Each scene shows the same named points in several views. A view is turned or mirrored, and shifted as a whole, has a little noise and may leave points out.

Scene 1
View 1
vol: [-27 -22   6   0 -12 -21  12  17 -13   1  25  25  -8   9  -8 -23  -8   1
  24 -11  -6  -5]
Kek: [-23 -21   9 -23 -10 -30  19  -6 -25 -14  19  30  -8  15 -19 -25  12  22
  44 -10 -14  10]
fefo: [ -9 -51  -5  19   0 -41   9   0 -21 -19  22  16  -4  22  -4 -12  -3   9
  33  -9   2  11]
Daro: [-17 -27  10  -6   8 -20  10   4 -12  -5   8  18   0   7  -5 -32   3  19
  33 -16 -19  -5]
Tipof: [-26 -26 -14  30 -18 -24  26  22 -43  -6  28  18 -23  24  -8  -7 -14 -25
   9   4 -16 -13]
losof: [-34  -4   1 -13 -10 -22  22  -6  -7   4  21  21  -3  17 -15 -28  -7   9
  46  -8   0   5]
gopev: [-26 -23 -25  21  10 -18  16 -10   3  14  17 -14  11  16  22 -25 -23   4
  30 -19  -5  -7]
zul: [-33  -9   6 -17 -20 -27  19   3  -7  -3  31  32  -9  18 -22 -25  -2   6
  43  -6   8   8]
rugen: [-39   5 -21   3   8 -11  27 -19   1  19   9  -7   8  17   9 -32 -19   5
  40 -14 -12 -12]
fisel: [-10 -45 -19  20  21 -27   6 -14   2   1  15 -15  17  15  28 -20 -13  21
  33 -26  -8   1]
zeg: [-15 -31  43  -5  -1 -27  -1  27 -26 -26  -7  56 -15  -6 -49 -39   9  13
  28   3 -18  -6]
viven: [-33  -8 -39  28   8 -24  38 -31 -33   1  -2  -8  -2  32  -4 -19 -17  -6
  39   7 -19  -8]
moval: [ 15 -85   5   8  24 -35  -6   5 -24 -27  16   1   6   4  28 -15  21  43
  23 -37 -39   8]
vesod: [-29  -6   5 -26 -11 -22  31  -3 -43 -12  14  31 -19  16 -21 -25  20  16
  36  -4 -39   1]
ler: [-18 -35  12  12   8 -29   7   4 -21 -17  -3  27  -4   9 -24 -30  -1  10
  33  -2 -13  -3]
zib: [-31 -15 -16  15   3 -27  17 -18   2   2  12   6   8  21  -8 -25 -21   6
  47  -6  12   3]
Devez: [-17 -37 -13   6  -7 -30  16  -3  -7  -4  37   4   1  22  14 -13  -4  11
  33 -19   2  11]
Mon: [-35  -9 -30  25  10 -13  25 -11  -6  19  10 -16   8  17  19 -24 -26  -7
  28 -11 -16 -18]
View 2
Daro: [-14  18 -11   9 -14 -16   6  37 -13 -22  -1   3  -8  -1   2  -7  -4  20
 -16  30  12 -15]
zeg: [  7  13 -19  11 -21 -19  33  48  10 -46 -12 -18 -25   3  21  47 -25  25
   0  17 -21 -22]
moval: [ 14  35 -11   2 -19 -13  15  48 -22   2 -22  42  25 -37 -14 -21   2  23
  -1  33  -8 -49]
Tipof: [-34   7  -6  32 -39  -7  13  45  17 -45  24 -11 -45 -19  29 -26  18  29
 -25  23  15 -45]
Devez: [-13  11 -16   5 -34  -4  -5  16  -5  -6  18  -4   2 -12   4 -33   3  20
 -26  30  11 -32]
gopev: [-27   3  -5  18  -5  -7 -21  20 -11 -13  17  13  -4  -7   8 -43   3  15
 -30  32  40  -6]
vol: [-18   6 -14  14 -30 -19   9  33   8 -27  16 -11 -19  -3  17  -7 -10  15
 -32  14   6 -25]
losof: [-25   8 -19   0 -27 -15  -1  16  -3 -25  19 -29 -16  21   6  -5  -8  17
 -29  28   9  -5]
ler: [ -5  12 -13  15 -14  -7  12  36  -3 -32  -3  -5 -16  -2  14  12  -8  29
  -3  32   5 -18]
vesod: [-36  36 -16  -4 -35 -31  29  45  -5 -38   0 -27 -29  20  -8   4   3  22
 -22  30  -3 -20]
viven: [-42  17  -7  14  -7   3  -9  32 -14 -40  11  -5 -34  14   3 -25  24  32
 -10  53  38  -2]
Mon: [-32  -1   0  25   0  -3 -22  26 -10 -24  16  15 -16  -6  12 -39   7  18
 -28  35  50   0]
zib: [-19  -2 -15  12 -12   7 -17  10  -8 -23  21 -17 -11  11  11 -18  -1  25
 -20  39  28  -3]
fefo: [ -3   9 -16  10 -28   7   3  23  -3 -17  13  -4  -9 -14  11 -15   9  33
  -4  37   0 -39]
Kek: [-17  24 -23  -8 -34 -20  16  29  -9 -23   4 -27 -11  16  -5   4  -6  24
 -18  34  -8 -21]
rugen: [-41   7  -6  12  -4 -15 -18  23 -13 -26  17  -7 -17  17   5 -30   1  12
 -37  32  45  12]
View 3
Tipof: [ -3  14  20  10  25 -23  29  17  34 -23  29 -17  35  10   2  -2 -36  14
  11  27 -24  -6]
zul: [  6 -12  18   9 -14 -17  15   9  19  -6   4  10   7  -9  -8  -9  -4  21
 -22  11 -11 -27]
fisel: [  3  15 -11  16  -3  -5  17  35 -11  15  27   2  25  -4  18 -29   3  11
  36 -23   7  20]
Devez: [ -7  11   4   7  -9 -16  20  26  15  10  22   5  22 -10   4 -20  -4  18
  15   0  13   0]
viven: [ 17  -9  20  11  31   7   9  13  17 -14   4  -2  15  29  39 -11 -14   3
  28  -6  -7  14]
vesod: [ -6 -30  15  19  -5 -33  10 -30  15 -17  -5  -6   9  15 -17  -3  -5  16
  12  14 -12 -20]
fefo: [ -3  14  13  15   2 -22  30  17  25  14  30   1   5 -13  -5 -11  -8  10
  23  -8  -2  -5]
Kek: [ -2 -21  14  18 -13 -27  12 -12  14  -1   2   6   0  -3 -17  -8   3  17
   6   0  -5 -24]
rugen: [ 21 -14   1  10   1  10   0  25 -13 -13   0   6  31  19  30 -23   2  16
   2  -2 -11   7]
gopev: [ 10  10  -4  10   5   4  12  40  -8   0  20   1  36   6  26 -28  -3  14
  16  -8  -2  17]
vol: [ -1   3   7  15  -5 -20  22  15   8  -9  19  -3  24  -6 -11 -13 -11  21
  -4  12 -23 -16]
zeg: [  7 -12  21  40  -5 -25  28 -15   8   2  14 -10 -17 -11 -39   1   0  10
   2  -7 -64 -40]
losof: [ 11 -17  12  10 -11  -9  10  10   9  -5   0   9  10   0   0 -13   3  20
 -14   4 -12 -20]
moval: [-26  19 -18  31 -14 -44  26   0  -8  31  39 -14  15 -17 -29 -23   6   8
  71 -27   8  10]
Daro: [  1  -6   0  26 -12 -21  16   4  -6   4  14  -4  14  -3 -15 -17   4  16
  16  -6 -19  -9]
zib: [ 20   0  14   9   3   8  13  30  11   5  12  11   9   0  21 -20   0  12
  -1 -11  -9  -2]
Mon: [ 17   7  -1  14  14  11  12  40  -9  -6  17  -3  35  13  34 -26  -6  10
  19  -8 -16  20]
View 4
Tipof: [ 47  22  -9  22   4   6  -5  -1 -17  -7  23 -31   5  21 -25  18  22  39
  -1 -40  33   5]
fisel: [ 13  13  -6  -5  20  -2   5  29 -48  -6 -24 -47 -37  33 -30  14  -7  25
  -2 -12 -21 -32]
Kek: [  3  33  -1  -7  -8  -9  -7 -16 -22  15  17 -25  -4   0  14  10  -6  11
 -10  -6   6 -21]
fefo: [ 21  15   3   2  -5  -3   7  14 -33  -2  -5 -31  -7  17   2   6   7  22
  17 -34   1 -24]
moval: [ 12  -7   5  12 -27   4  -2  13 -58  -5 -14 -63 -28  41   4 -37  -9  11
  -2  -5 -39 -25]
vesod: [ 14  42  -2  -3 -10  -8 -19 -35 -18  21  29 -29  -1   4   3   5   4  12
 -22   6  18  -9]
zul: [ -1  33  -9  -4   6  -5  -1  -5  -3   7  21 -13  -1  -4   7  33 -13  21
  -7 -23  14 -20]
losof: [ -1  38  -9  -8  14  -9  -5  -5 -11  10  11 -18 -11  -1  -3  35 -10  19
 -14 -14  11 -22]
ler: [  5  26 -10  -5 -12 -14 -13 -10 -11   3 -10 -39 -10  24   1  10   8  11
   4 -30   8 -14]
rugen: [ 11  44 -16 -14  39 -13  -8   6 -25   7  -6 -33 -30  16 -42  45  -1  28
 -21  -2  11 -20]
gopev: [ 18  22 -13  -2  34  -4   0  26 -37  -6 -13 -38 -33  27 -43  32  -3  32
 -10 -12  -2 -24]
viven: [ 48  43  -3 -20  27 -16  -4  -3 -40  11 -10 -30 -20  18 -45  27  34  30
   0 -10  25 -21]
Devez: [ 16  16  -2   6  14   5  11  24 -37  -4   7 -28 -17  10  -8  15 -11  29
  -1 -19  -7 -24]
vol: [ -2  25 -15   8   0  -5  -6  -1  -6  -2  10 -26  -7  14   0  24 -11  20
  -9 -30   9  -9]
Daro: [ -4  24 -12  -1  -5  -8 -12  -5 -19   5  -1 -41 -17  24  -3  10  -8  12
 -14 -12  -3 -17]
zeg: [-14  25 -15   2 -39 -15 -24 -35  15   3   2 -43   7  25  30   2   6  -1
  -3 -40  15  -2]

In a view up to two points have been moved. Name them for each view, in the order of its rows, or write none.
view 1: Mon
view 2: Daro, viven
view 3: zeg
view 4: vol
